A landscape with many valleys, sampled at points; each row gives a point and its height.
From any point a ball rolls to the lowest of the 2 points nearest to it. It stops when none of these is lower. Distance is the straight distance between rows; heights are no part of it.
sar h=4.54: 11	-21	-13	10	-46	27	-23	-19	13	33	-4	-44	10	-56	42	16	-15	27	-41	-9	-10	-63	40	-18	-53	-4	69	-17	11	-20	27	7	41	6	0	4	57	16
Lig h=2.91: 5	-8	-16	-9	65	-10	-59	11	29	5	11	30	-43	20	-91	-22	-41	-30	63	5	61	36	-23	31	16	-7	-16	-1	-30	24	34	35	14	22	14	-13	-46	29
zeso h=8.76: 9	0	-6	15	-22	96	0	-3	-4	13	-15	-2	15	-13	12	-14	9	-10	-15	-6	46	-19	15	-45	-17	20	-20	41	14	-19	-20	-32	-31	-2	-11	-22	31	20
daru h=4.91: 24	2	-8	-7	17	2	-17	10	-5	-18	-6	13	-11	-37	23	-39	-31	-14	9	6	6	36	-17	24	15	-1	-28	21	-17	-9	3	-30	-4	19	5	-50	1	17
finar h=6.08: -8	12	16	-24	-3	-16	-27	1	-12	-53	22	-26	13	-36	51	15	-77	33	27	-29	-10	-8	-15	48	-15	11	35	-35	-39	-23	38	10	17	20	34	-24	13	1
teluz h=3.18: 48	-10	-10	-10	5	-8	26	64	-1	-12	9	58	-11	-88	31	-12	-31	24	54	-7	-7	36	-8	60	16	2	-28	35	-28	-2	16	-44	1	-13	16	-69	-15	46
bago h=8.24: -21	-19	10	15	-15	-57	-56	-14	15	6	8	-31	25	-69	43	-1	3	-3	-41	-23	-38	-3	20	55	7	-18	46	-59	1	-25	28	-1	54	6	-12	2	23	11
Rup h=2.87: -28	2	45	-18	19	1	-24	-33	8	-45	12	-54	-1	63	0	13	-31	12	32	-1	32	15	-12	14	3	9	-17	26	-53	23	15	17	-15	-4	-3	4	-23	-43
Gesa h=3.82: -13	22	29	8	16	62	35	-32	-19	20	-17	-2	-3	56	-18	7	35	-49	2	20	69	0	-33	-39	17	3	-23	31	28	-18	-10	-19	-40	35	-19	1	25	-8
zove h=6.21: 6	9	2	2	50	-20	-11	0	-28	-16	9	34	0	-20	-8	-54	-10	0	-18	46	-49	54	-40	14	61	-30	12	-29	8	-23	-23	12	33	41	8	1	33	10
nafa h=5.25: -3	25	31	-18	-13	-35	87	54	-2	26	-21	41	-30	17	-16	30	44	-23	36	-27	33	11	-3	-6	12	5	-41	17	4	59	-53	-5	-63	-9	-8	-3	-21	-25
deg h=5.03: -6	17	22	-24	19	-61	67	19	-3	26	-25	26	-18	33	-20	23	39	-11	36	2	20	32	-25	36	40	-8	-69	27	-18	52	-35	-12	-50	24	-14	-18	-32	-40
nuvap h=5.68: 7	25	33	-1	-58	8	97	70	-12	14	-9	53	-42	19	-2	31	27	-12	24	-44	12	-22	6	-57	-31	15	10	-26	38	32	-63	16	-50	-34	2	36	17	-22
tuviv h=3.16: -33	10	37	-1	-19	47	13	-40	0	2	10	-29	67	86	9	4	13	32	-13	41	3	-44	-21	-30	-14	22	3	17	-13	-22	-21	9	-1	27	-26	39	32	-84
puv h=1.47: 7	18	53	10	-8	-59	41	-35	0	-11	8	-8	78	44	-3	9	7	37	-13	46	-55	-7	-29	33	17	-7	25	-5	-14	-28	-12	22	13	2	-37	45	7	-76
fibo h=5.09: 33	-21	-3	8	-43	-14	34	24	-6	10	1	3	-17	-49	10	50	3	64	2	-26	-37	-50	25	-23	-51	-18	50	-17	24	15	32	2	18	-43	6	19	-9	12
tav h=4.95: 9	15	-11	-10	-6	83	22	5	-23	5	-12	25	50	-52	21	-30	-32	-47	-6	0	62	21	20	-11	21	13	-37	39	-31	-31	11	-56	-12	33	20	-43	57	27
Fim h=2.81: -25	9	-3	28	22	0	11	-35	-4	7	-16	-11	-37	82	-51	-5	68	-31	-24	32	16	0	-18	-46	11	-20	-8	-3	33	16	-10	9	-27	-6	-31	40	-20	-10
Beno h=3.70: -3	25	11	-26	27	2	52	31	-27	7	-2	57	-29	15	-19	4	-63	29	63	-19	46	10	-33	-11	-2	-5	9	5	-5	-9	-17	8	-51	47	-2	-3	31	3
pizam h=4.11: 5	24	16	-12	12	4	39	6	-24	6	-16	22	-19	20	-1	-4	-12	9	27	1	25	14	-25	-13	11	-3	-26	14	8	-3	-14	-15	-48	22	-16	-17	12	-12
gumo h=5.47: 31	-13	-13	-7	-22	18	10	12	-19	-26	-4	22	-30	-36	2	12	-34	62	28	-26	-2	-41	12	-12	-50	-8	38	2	4	3	35	7	1	-15	15	-10	2	31
koru h=2.04: 2	2	-8	1	55	-12	-60	-8	44	-6	16	-6	-45	61	-79	-8	5	-56	35	11	51	38	-18	18	20	-11	-33	4	-22	32	45	31	12	-2	7	-16	-72	10
sib h=4.28: 16	-11	-40	23	17	0	-81	-32	31	-24	2	-6	-29	-12	-25	-40	26	-61	-23	3	-3	12	-4	15	8	-5	-1	-22	10	-14	34	7	45	5	20	-1	-46	46
punif h=6.44: 34	0	-11	-12	38	-38	-22	14	-21	-18	6	38	-13	-52	22	-46	-14	5	-1	14	-60	70	-10	43	55	-30	-13	-20	6	-26	-17	-23	28	23	6	-15	16	6
kiba h=4.40: -24	-12	-33	-13	-13	49	-29	3	44	25	-4	-37	31	18	50	-10	-21	-47	0	-5	43	-16	13	11	-10	68	-67	67	-45	16	3	-12	-23	2	15	-62	-9	9
Bipom h=2.31: 23	-22	24	-20	-59	-73	28	86	-5	8	37	22	-43	-6	-31	86	3	40	25	-45	-16	-17	48	-19	-39	-13	38	-30	-1	71	-25	23	47	-47	13	48	-29	-2
Kep h=3.48: -19	17	17	3	-35	77	17	-29	-28	17	4	-10	49	62	11	7	-1	42	-26	16	8	-43	-9	-56	-22	17	18	-2	26	-41	-25	-20	-9	32	-14	16	62	-52
rovan h=5.99: -64	-47	-46	14	-6	5	-64	-41	47	31	-5	-60	36	-16	35	-8	-1	-47	-60	-33	-4	-33	37	1	-20	21	27	-29	-3	-23	44	28	45	19	25	11	32	61
tafu h=4.71: 13	-2	-25	-15	-8	39	11	31	1	0	-4	10	48	-68	43	-33	-40	-42	-23	-5	17	32	25	30	24	27	-59	45	-49	-4	8	-66	-3	15	26	-61	23	19
mor h=6.65: 29	27	-7	-25	-25	-27	71	59	-38	6	40	61	-4	-36	28	45	-48	40	61	7	-52	32	-34	8	-21	13	-12	-12	6	-7	-20	-22	-54	-16	-1	-9	-9	3
tif h=7.98: -19	-22	-15	6	-40	33	-37	22	16	-5	16	-44	13	-58	66	18	-18	27	2	-56	-25	-41	39	49	-20	37	-5	-9	-28	3	16	12	10	-42	12	-21	-26	32
vivi h=6.64: 22	16	11	-16	17	-53	-15	7	-15	-27	15	0	12	-30	47	-14	-25	16	15	12	-76	50	-21	73	39	-7	-6	-25	-6	-31	-15	-19	14	-4	2	-21	-12	-29
Ren h=4.67: 1	18	-35	38	9	41	-35	-36	38	7	-6	-30	-26	41	-36	-22	62	-61	-41	28	28	7	-6	-29	4	1	-26	6	24	1	12	-3	-6	-3	-13	0	-45	17
sakeb h=6.45: -18	-15	-18	-2	6	49	-62	-42	15	-31	2	-29	26	-8	-5	-20	-59	-27	-8	-7	41	-46	-5	-23	-58	8	49	-18	-24	-9	64	33	39	38	49	0	22	50
rap h=4.12: -2	-13	-6	3	20	-45	-8	2	35	21	-21	4	-46	44	-52	11	83	-39	4	-2	28	27	1	-13	27	-12	-54	31	15	61	-10	-1	-28	-38	-22	6	-80	-14
vepu h=2.70: 14	26	-7	-21	-34	-31	73	49	-43	8	25	67	-28	-1	-14	50	-62	53	35	-21	-21	-10	-9	-24	-36	-2	41	-49	4	5	-24	16	-30	23	18	30	35	-15
lev h=5.31: 34	9	-5	3	6	79	31	-12	-22	11	-23	35	10	-66	-12	-33	0	-64	-7	3	61	31	23	-24	34	-8	-20	31	7	-36	17	-31	-2	14	18	-10	48	52
sep h=5.81: 25	-5	-8	-20	5	-21	-16	-1	-25	-26	4	15	-24	-30	6	-2	-51	54	32	-17	-12	-12	-12	20	-10	-19	40	-22	-7	-10	33	21	21	17	21	-10	17	10
pamaf h=3.27: 50	-9	-17	-9	-17	-48	15	37	-26	-3	5	38	-4	-70	26	13	5	44	5	2	-101	27	9	35	9	-29	10	-29	39	-21	-17	-24	20	-35	1	3	-15	8
Depi h=3.28: -14	9	33	-20	28	20	-11	-27	18	-24	2	-30	-13	78	-35	9	-31	-14	45	8	89	21	-17	-3	-12	9	-41	55	-57	42	30	9	-38	9	-5	-26	-31	-21
Rebov h=2.53: 25	3	-11	16	11	11	10	-7	-5	27	-21	-2	17	-34	12	-39	59	-46	-57	30	-20	57	26	10	56	-15	-58	20	17	4	-31	-53	-11	-15	-25	-7	1	-10
tur h=5.90: 44	2	-13	13	1	89	6	-31	-24	-2	-17	53	-22	-62	-18	-49	12	-43	-16	4	23	10	36	-47	16	-12	15	-2	36	-46	18	-13	1	9	15	32	53	74
Zekap h=3.64: -40	-12	-26	-12	-22	33	-43	-17	11	6	1	-57	37	13	60	-6	-18	-3	-19	-19	-15	-39	34	3	-19	43	-7	1	-13	-18	-2	10	9	4	24	-17	31	7
Niki h=6.83: -15	19	20	-15	14	56	-10	-24	-17	-28	5	-12	4	58	-9	-15	-47	17	25	5	65	-22	-32	-45	-27	13	8	19	-22	0	18	10	-25	26	-1	-8	18	-16
pemi h=4.56: 19	24	13	-23	32	16	11	15	-25	-14	-1	40	-5	-20	11	-37	-52	5	27	14	23	41	-45	8	29	-9	-7	8	-11	-30	-3	-11	-13	54	11	-38	47	18
kuli h=2.52: 59	-15	-14	-13	0	-6	6	46	-11	-16	9	55	-19	-94	35	-12	-10	27	22	-9	-58	38	11	42	16	-12	-14	9	5	-12	-1	-39	5	-22	11	-27	-8	35
suse h=5.88: -3	20	20	-1	-54	-7	88	25	-30	11	-20	34	-16	42	-7	33	5	24	-2	-18	-9	-30	5	-63	-37	-2	14	-38	48	5	-35	-7	-40	-13	-10	40	21	-33
Nipe h=5.66: 7	-16	0	11	16	-81	-26	-16	-12	0	4	-8	-12	-22	-12	-8	13	24	-14	4	-37	-2	-15	17	20	-45	57	-41	22	-6	19	22	62	2	0	14	19	-5
kul h=4.26: -23	11	1	-27	-19	66	1	-1	19	20	9	-34	38	45	49	7	-14	-8	20	9	54	-25	2	9	-12	59	-65	70	-51	11	-9	-21	-39	20	-11	-53	6	-40
Gova h=4.08: -8	19	21	-28	-7	27	30	-9	11	3	4	-31	15	43	31	28	-3	11	34	14	40	-6	-14	28	-7	30	-69	65	-48	30	-1	-27	-55	10	-28	-29	-25	-65
tezev h=3.19: -12	-1	4	12	-10	-51	24	-9	0	5	-22	-8	-19	55	-19	11	63	3	-8	3	-28	-8	13	-20	-6	-20	-19	5	26	38	-31	-7	-28	-46	-36	38	-40	-48
nom h=4.60: 27	-22	1	-1	-40	-85	33	33	0	42	-2	24	-35	-36	-6	54	22	44	-6	-23	-57	-29	31	-22	-29	-42	60	-42	40	17	5	4	45	-36	-9	33	-3	-8
Rila h=2.85: -1	-25	-21	25	-1	-11	-79	-23	37	-14	-5	-47	-29	6	-23	-3	49	-28	-16	-27	19	-1	27	15	9	5	-16	4	10	22	23	13	13	-61	-2	5	-79	2
vunav h=2.86: -20	4	18	13	-30	4	17	-43	9	30	0	-52	65	81	10	15	35	33	-24	27	-22	-53	15	4	-16	17	1	15	-12	-13	-21	19	3	-7	-39	51	18	-79
sula h=8.68: 7	12	-2	-8	-19	78	15	-1	-13	33	-5	-7	38	-12	31	-15	15	-19	-30	13	12	13	27	-14	18	15	-52	36	5	-17	-36	-48	-28	7	-18	-21	38	-18
meder h=9.01: 27	-16	7	11	9	47	46	21	21	19	-40	71	-21	-43	-27	-17	3	9	66	-26	69	-13	0	-8	-42	15	7	35	-15	-4	15	-8	-28	-31	22	-18	5	83
Dapup h=5.46: 14	34	32	-4	-26	-11	116	70	-6	32	-14	52	-29	-15	-3	30	28	-45	41	-38	28	-3	-4	-10	6	18	0	9	30	28	-80	8	-49	-6	11	8	21	-15
bobi h=5.57: -17	-10	18	46	-16	-33	-31	-37	25	55	3	-66	8	8	-4	14	32	3	-53	4	-6	-46	32	-23	-20	-30	63	-17	17	-7	22	19	39	-22	-42	34	34	-23
Pud h=7.49: 8	-18	-13	-17	20	-34	-14	31	2	2	-12	43	-55	5	-53	4	-4	9	47	-35	22	6	13	-10	-2	-10	-10	10	5	43	-15	23	-10	-12	-3	11	-44	16
Mez h=7.69: 14	-18	-5	0	0	-8	-8	18	0	-19	-12	1	-36	0	-11	16	7	29	29	-34	4	-18	16	-14	-24	-6	-3	18	9	34	9	5	-18	-48	-2	-6	-48	3
Fabuk h=3.36: -32	11	21	17	12	38	14	-46	0	9	-10	-21	-5	94	-21	-2	60	-19	-15	37	36	-10	-27	-41	2	3	-28	24	10	6	-16	-12	-41	9	-44	38	-1	-47
Vavob h=2.20: 4	33	14	-24	-38	-32	73	74	-21	7	30	64	-35	11	-11	47	-33	27	58	-27	-6	4	-2	-19	-22	10	1	-26	-4	38	-46	9	-52	-10	0	21	-9	-25
Naz h=3.17: -30	-9	-25	-9	-8	15	-35	-13	34	29	-5	-45	38	13	69	-27	19	-44	-30	9	-38	11	37	30	24	39	-57	29	-15	-6	-41	-16	3	-13	3	-10	7	-17
tepa h=7.24: -1	-21	-11	-22	62	-69	-56	25	0	-5	9	22	-53	18	-55	-1	-21	-3	46	-12	18	35	-4	32	39	-13	-11	0	-8	38	-13	22	16	14	-5	16	-58	-4
mepa h=2.96: 4	-38	19	-31	-16	-95	-11	44	-6	3	7	0	-46	5	-47	77	-12	40	28	-41	-6	-7	51	0	-11	-32	40	-24	6	45	-2	29	51	-22	2	41	-19	6
sim h=3.57: -1	13	-2	-4	62	19	-29	-6	6	-4	6	30	-33	24	-51	-33	-34	-32	34	21	50	28	-51	4	20	-2	-3	-6	-25	6	22	38	1	45	7	-25	-8	31
Fimi h=3.83: 40	-18	-13	-13	-24	-52	28	65	-18	-3	9	51	-24	-55	12	36	19	54	25	-24	-76	-12	8	7	-17	-13	20	-25	32	17	-11	-5	7	-44	16	22	-34	21
reg h=4.79: 5	25	20	-20	23	28	27	7	-42	-20	8	49	3	-4	-2	-21	-65	41	17	18	6	19	-58	-20	16	-10	29	-21	7	-47	-12	17	-10	59	20	0	72	7
roka h=1.69: 16	10	9	-25	-47	-47	42	99	-15	-5	39	58	-39	-4	-21	53	-4	36	45	-43	-22	1	17	-14	-23	6	11	-26	-5	67	-43	21	-7	-37	10	40	-35	-11
kamo h=3.88: -36	-14	-42	8	-31	44	-43	-39	20	27	2	-63	37	44	30	-16	33	-19	-49	4	-4	-44	33	-31	-14	40	-9	7	8	-10	-15	16	16	-5	5	3	29	3
tel h=4.55: -11	-14	-33	-10	1	28	-17	9	26	9	-11	-18	46	-17	32	-27	-37	-70	-19	-2	33	14	9	38	8	48	-67	67	-56	9	13	-47	-8	27	35	-71	-2	24
Sinu h=6.14: 15	-9	-15	37	-23	-22	0	-26	-14	27	-17	-34	22	-11	-3	-15	43	13	-59	19	-51	-26	26	-13	-11	-32	33	-15	50	-14	-17	-10	33	-19	-26	20	27	-16
Fizu h=6.98: -15	26	33	-23	-7	54	41	5	-29	-17	-2	13	-7	59	-11	18	-48	34	49	-17	73	-26	-21	-53	-38	8	1	26	-7	-7	9	-9	-57	10	-10	-11	24	-21
Seve h=5.21: -51	-23	3	27	-25	4	-53	-43	41	50	6	-88	20	17	12	20	13	-16	-49	-17	24	-49	43	-24	-29	6	50	-18	-14	0	34	42	35	-13	-17	22	35	2
Fama h=4.75: -19	5	-32	25	30	15	-69	-33	40	-35	14	-34	-6	19	-42	-23	25	-67	-38	20	5	-9	-5	-10	-14	-4	31	-42	-2	-17	54	36	58	14	28	5	-33	44
Nisop h=1.96: -4	-7	-17	24	1	-1	12	-6	2	17	-26	22	-56	32	-58	-8	63	-31	-10	-11	17	-4	1	-58	-1	-16	-1	-12	54	20	-17	17	-28	-14	-13	34	-31	25
lofat h=4.15: -1	-9	-9	8	-50	52	7	-15	-7	37	-5	-48	19	10	16	29	-12	49	-35	-6	10	-77	27	-50	-57	5	48	-2	23	-8	12	5	16	-3	-8	0	50	-22
suf h=3.37: -41	-4	-3	7	20	15	-77	-44	32	-37	9	-61	8	38	-11	-9	-21	-45	-10	-10	38	-7	-4	2	-9	20	7	-5	-34	11	42	31	18	2	24	4	-35	9
romi h=6.86: -17	9	47	-32	26	-73	-19	-1	-6	-46	26	-12	10	-1	19	15	-44	45	38	-7	-31	36	-33	75	45	-3	13	-34	-42	-12	13	28	17	3	10	-8	-17	-42
Saz h=4.07: -27	27	40	-17	52	38	3	-9	-14	-27	10	29	-3	29	-27	-31	-42	-11	18	50	40	18	-78	-21	30	3	3	-6	-19	-11	2	39	-9	60	4	-20	23	3
Mon h=4.82: 4	6	5	2	13	-24	54	-8	-14	10	-39	7	-4	35	-35	15	51	-28	14	8	56	20	-30	47	52	7	-89	48	-23	44	-6	-21	-48	16	7	-41	-41	-18
sogi h=2.84: -28	9	8	9	41	8	-57	-41	48	-34	20	-41	-19	79	-39	-7	15	-54	2	28	40	24	-22	0	11	-2	-16	6	-36	24	39	35	10	-2	3	0	-56	-5
pebo h=5.56: 35	-3	-29	27	-3	77	-18	-28	8	8	-15	15	-21	-42	-26	-46	44	-58	-50	13	15	18	31	-44	7	-9	-11	1	36	-30	12	-15	6	0	6	15	7	64
Mugof h=4.59: 37	13	-3	-15	4	-22	66	69	-10	24	-2	97	-34	-78	-2	10	-5	12	39	-27	-22	29	8	15	23	-11	-3	-2	21	-5	-53	-17	-34	12	11	10	21	37
Ked h=5.79: -96	-34	-11	18	27	-11	-49	-43	42	1	13	-54	65	8	27	-9	-5	-45	-62	1	-15	-24	-6	7	7	21	25	-27	-15	-21	33	36	35	31	19	15	24	32
duti h=6.75: 6	24	26	-20	2	-66	14	-5	-16	-21	28	-6	31	0	35	31	-28	47	31	14	-75	37	-25	73	21	4	12	-36	-22	-28	1	1	-2	-14	-13	1	-22	-57
vop h=8.48: -2	4	-10	7	-5	8	-18	-24	-19	-7	6	-24	56	-22	35	-38	-5	-3	-58	27	-59	7	20	1	11	-13	17	-19	9	-36	-24	-17	40	17	4	12	51	-12
vabiv h=2.45: -34	4	59	-19	21	-20	14	-38	6	-49	13	-31	21	68	-14	7	-19	36	24	39	5	10	-39	5	19	1	3	18	-46	10	2	35	-2	11	-9	31	-2	-61
dafa h=6.04: 24	-18	-30	13	8	-35	-17	-11	-23	-4	-18	22	-42	-25	-21	-18	23	22	-11	-8	-36	-1	5	-4	11	-29	22	-23	36	0	-2	6	26	2	3	12	1	20
zado h=2.61: 7	-5	2	18	-13	-52	30	26	-3	22	-34	33	-35	10	-18	-8	89	-13	-18	-12	-40	8	11	-31	12	-23	-19	-14	52	30	-61	-12	-26	-41	-23	33	-31	-11
Futu h=6.22: -17	-19	-47	19	-10	50	-72	-46	30	-10	-4	-42	15	-17	1	-23	-13	-44	-37	-16	12	-42	27	-15	-50	21	26	-19	-1	-14	44	23	40	22	41	4	2	61
Lekun h=4.90: -30	-18	10	6	-20	6	-48	-30	24	19	2	-60	12	-30	27	16	-25	5	-32	-26	20	-45	24	-13	-41	-1	71	-29	-19	-7	48	29	39	13	0	5	42	16
Gele h=2.16: 12	26	8	-16	-39	-4	61	-4	-31	11	19	-5	50	42	33	55	-16	46	20	30	-60	1	-14	18	-28	22	-3	-2	1	-23	-23	-22	-38	-20	-39	23	-22	-71
dezi h=5.41: -53	-16	-4	10	57	-8	-46	-27	20	-61	15	-1	34	-9	14	-44	-23	-67	-47	41	-34	24	-39	2	30	1	15	-21	-13	-22	17	14	48	36	34	-8	4	33
panad h=5.96: -17	-4	13	18	48	-70	-27	-12	-11	-25	20	7	10	-5	-23	-35	17	-1	-24	45	-53	20	-43	32	63	-33	35	-36	10	-9	-5	41	66	14	1	12	12	-4
Reta h=4.57: 4	-1	-6	15	26	-33	2	-21	18	20	-23	-13	-21	36	-25	-1	78	-46	-13	33	28	36	-24	36	47	-5	-76	42	-6	42	-2	-20	-24	1	-20	-20	-58	-29
Vunum h=3.40: -38	-8	-20	-25	-9	15	-23	-4	15	10	9	-38	66	-3	88	-16	-24	-17	-24	-8	-62	8	38	34	14	43	-35	2	-22	-35	-23	-10	10	3	17	-12	30	-2
Ferir h=4.16: 5	19	22	-3	22	26	53	-11	-30	17	-29	10	3	19	-16	1	15	-37	12	14	59	22	-32	4	45	1	-44	29	7	-8	-8	-28	-37	37	2	-32	23	3
gapil h=8.87: 29	-9	-5	16	-2	54	12	5	7	7	-27	26	-17	-32	-18	-22	11	-10	15	-17	55	-5	-2	-22	-23	10	-21	37	9	-2	9	-16	-35	-17	-1	-32	-7	48
bubo h=1.90: 26	-42	-27	39	-5	-6	-48	-15	30	-2	-20	-22	-30	-23	-30	-2	80	0	-34	-29	-9	-24	32	-16	-20	-3	12	5	45	17	11	11	23	-66	0	20	-66	24
nivut h=4.45: -23	12	24	-19	47	0	3	-3	-26	-39	17	34	-2	7	-29	-22	-63	43	8	40	2	10	-66	-12	28	-14	41	-25	-9	-9	-1	57	20	58	20	-2	39	-4
ket h=5.91: 4	-16	-6	42	-39	-22	23	-19	2	52	-17	-40	5	14	-11	23	42	26	-57	6	-30	-59	40	-46	-40	-30	48	-10	52	7	-3	-1	25	-36	-40	31	25	-29
fimar h=7.85: 5	-3	-8	5	-21	14	-14	11	-1	-15	5	-36	-1	-24	40	13	-6	32	5	-20	-29	-19	16	24	-16	12	-7	8	3	4	-4	-8	-9	-45	-8	-19	-37	-14
zaton h=8.38: -11	-11	2	18	-11	-25	-27	-26	9	23	4	-40	58	-58	49	-14	-6	-7	-61	11	-58	-10	27	18	-6	-22	60	-34	13	-41	5	-2	55	17	-5	15	69	7
busi h=6.27: 18	23	4	-9	-32	68	36	13	-34	1	6	14	25	-9	29	9	-25	36	-1	4	-12	-9	8	-31	-25	8	-3	3	31	-42	-24	-41	-37	2	-15	-7	41	-12
peg h=8.11: -31	-20	3	2	-39	-22	-52	6	9	-4	13	-42	17	-61	48	32	-9	25	-16	-47	-18	-22	33	64	-6	8	20	-50	-23	-2	29	3	27	-17	-8	-9	-11	8
mezo h=1.88: 19	-5	-11	23	3	-24	-3	-9	-4	9	-26	-3	-10	-10	4	-27	59	-4	-31	15	-47	24	15	-1	21	-22	-27	3	45	0	-40	-29	-11	-32	-30	7	-23	-13
Nor h=2.51: -16	15	9	-10	-42	22	23	-18	-2	17	14	-51	43	57	34	42	-8	49	2	11	-26	-37	17	15	-26	29	-6	10	-17	-9	-14	3	-20	-24	-28	17	-3	-69
rav h=8.58: 4	16	-2	2	4	46	-9	-17	-26	1	-2	-5	31	-6	25	-40	7	-14	-40	30	-10	22	6	-21	15	-9	-15	-1	13	-30	-27	-37	-2	20	-9	2	42	-8
roz h=3.86: 3	6	3	-1	2	12	22	8	8	-4	-14	-23	18	19	7	13	-3	-9	24	2	65	-2	-15	51	8	32	-76	71	-58	45	16	-34	-41	-3	-3	-78	-43	-22
tevi h=3.69: 40	-15	-8	-8	15	-7	46	86	14	9	10	96	-16	-88	14	0	-17	51	86	-18	12	22	-10	53	-6	15	-8	40	-36	11	13	-33	0	-23	29	-35	-28	78
kuzek h=6.25: -6	13	-2	-16	2	26	-32	-10	-7	-48	9	-21	18	-11	44	-19	-68	8	12	-9	6	-13	-17	8	-23	17	16	-1	-27	-19	16	-3	5	31	28	-25	22	10
rop h=5.61: -84	-18	17	9	42	-33	-58	-41	35	-52	15	-33	38	-2	4	-16	-22	-48	-38	8	-5	-1	-34	26	21	5	28	-37	-31	-12	43	40	46	25	31	3	-8	25
Nufi h=4.22: -21	2	-35	44	-9	22	-42	-49	17	7	0	-61	1	41	-21	-16	54	-27	-55	17	3	-32	16	-27	-10	6	13	-3	20	4	5	16	17	-15	-12	21	-11	-6
mima h=3.60: 1	5	-5	2	8	32	-18	-10	30	-3	-11	-23	-1	26	-27	-8	-22	-35	35	-3	91	0	-15	10	-17	24	-47	54	-48	35	36	-12	-30	-8	4	-59	-41	3
pav h=5.17: 24	-28	-3	0	1	-92	-4	7	-1	38	-5	21	-41	-38	-21	22	12	39	-6	-11	-41	-21	15	-3	0	-55	77	-44	41	2	19	19	62	1	-13	38	22	1
momul h=5.15: -31	8	-8	26	52	9	-34	-27	21	-50	15	4	2	19	-34	-30	26	-53	-55	66	-20	4	-36	-24	15	-8	37	-40	-1	-22	22	41	50	30	13	-9	6	37
fupag h=4.97: 45	3	-8	-3	-3	44	37	41	-13	8	-2	22	25	-88	39	-24	3	-3	-16	0	-13	40	30	17	24	0	-45	33	-10	-7	-4	-57	-20	-19	2	-36	12	15
fugo h=3.24: 18	25	-12	-24	3	-3	56	46	-31	-4	11	84	-35	-25	-8	18	-76	56	65	-23	4	-1	-18	-1	-17	-1	31	-12	0	-19	-19	4	-40	38	18	8	36	25
situn h=3.77: -3	-9	-28	10	12	19	-68	-27	38	-18	-1	-32	-12	-2	6	-30	-10	-58	-6	-10	26	7	2	9	-7	23	-18	14	-18	1	23	-1	6	-1	19	-24	-39	19
kuzo h=4.01: 8	-14	11	-15	-30	-83	11	42	-16	4	18	-4	-8	-30	11	73	8	49	25	-30	-57	-10	20	30	-4	-20	22	-34	15	14	11	1	24	-64	-6	23	-48	-13
Zezig h=3.56: 4	-28	-10	7	16	-29	-55	-9	44	-8	-7	-27	-42	48	-61	20	59	-33	8	-17	35	21	28	-8	7	-10	-38	30	13	51	16	14	-3	-66	-10	15	-99	0
tider h=6.43: 31	-21	-35	36	-14	-3	-24	-28	-20	0	-17	3	-17	-44	-19	-33	56	-4	-56	15	-51	1	30	-19	8	-37	26	-25	52	-16	2	-13	43	-7	-4	26	20	35
soluf h=5.08: 2	17	-38	42	22	50	-31	-26	23	4	3	-18	-6	8	-21	-42	64	-86	-69	46	0	34	17	-32	26	-6	-20	-10	23	-24	0	-22	12	15	-9	7	-7	36
buz h=6.09: 6	25	13	-12	-32	33	76	33	-37	0	-6	42	-8	9	13	28	-27	30	27	-18	12	-18	-13	-44	-32	3	5	-4	34	-30	-20	-23	-57	-1	-6	6	34	-7
Kota h=0.74: 25	-26	-26	52	-12	20	-9	-13	20	20	-30	7	-35	-10	-44	-18	97	-16	-53	-16	-8	-12	23	-57	-20	-4	-1	2	68	9	-12	1	-9	-44	-1	36	-41	40
litak h=3.80: -12	3	15	9	-29	43	35	-20	-36	9	-10	-14	12	56	-14	24	-16	50	-21	2	30	-54	-8	-69	-49	-8	37	-9	29	-11	10	0	-8	19	-14	22	45	-35
Tubo h=7.02: -6	-11	12	-29	65	-77	-53	13	-4	-27	22	12	-33	1	-11	-11	-33	16	41	-4	-9	45	-29	70	64	-10	-6	-12	-26	9	-1	28	29	9	2	-4	-36	-25
muter h=4.14: 26	2	-4	-9	10	-22	59	89	7	17	4	105	-30	-74	-7	10	-11	28	75	-36	16	13	1	32	-5	10	4	17	-15	18	-33	-15	-27	2	18	-8	-11	61
zumul h=3.50: -1	-18	17	-18	3	-75	-10	8	-17	-16	6	-16	-28	5	-24	51	-15	43	27	-30	-17	1	19	18	7	-31	27	-19	2	14	18	23	29	-20	0	13	-20	-16
nur h=6.66: -22	6	17	-19	13	56	-43	-30	-10	-52	7	-24	22	32	-12	-14	-79	6	18	-2	62	-36	-30	-40	-49	9	39	-1	-40	-2	49	35	14	35	34	-13	26	12
kam h=2.90: -2	4	-15	-3	8	14	-10	-9	13	28	-3	-22	48	-14	46	-44	29	-54	-52	35	-35	47	27	34	47	8	-66	31	-18	1	-37	-51	1	6	-15	-12	10	-30
zuli h=1.94: -16	3	55	1	16	-67	34	-22	-3	-12	11	-14	23	53	-28	19	-11	48	6	35	-27	1	-25	-1	17	-26	37	-13	-12	5	5	39	22	2	-11	40	12	-60
nar h=1.83: 20	32	28	-7	-10	-30	56	-15	-29	-1	2	19	59	42	19	9	-4	41	-3	45	-67	24	-28	16	-1	-1	13	-15	12	-44	-35	-13	-19	7	-33	27	15	-64
gol h=6.46: 36	19	-7	-13	-21	17	43	31	-29	-9	11	27	2	-41	31	12	-27	44	12	0	-47	16	1	4	-16	-6	-8	-3	22	-26	-17	-33	-32	-12	-6	-10	10	3

Where does a ball stop that starts at each point below?
sula | nom
Mez | nom
pebo | mezo
tav | puv
litak | puv
gol | Kota
rop | koru
Fizu | Kota
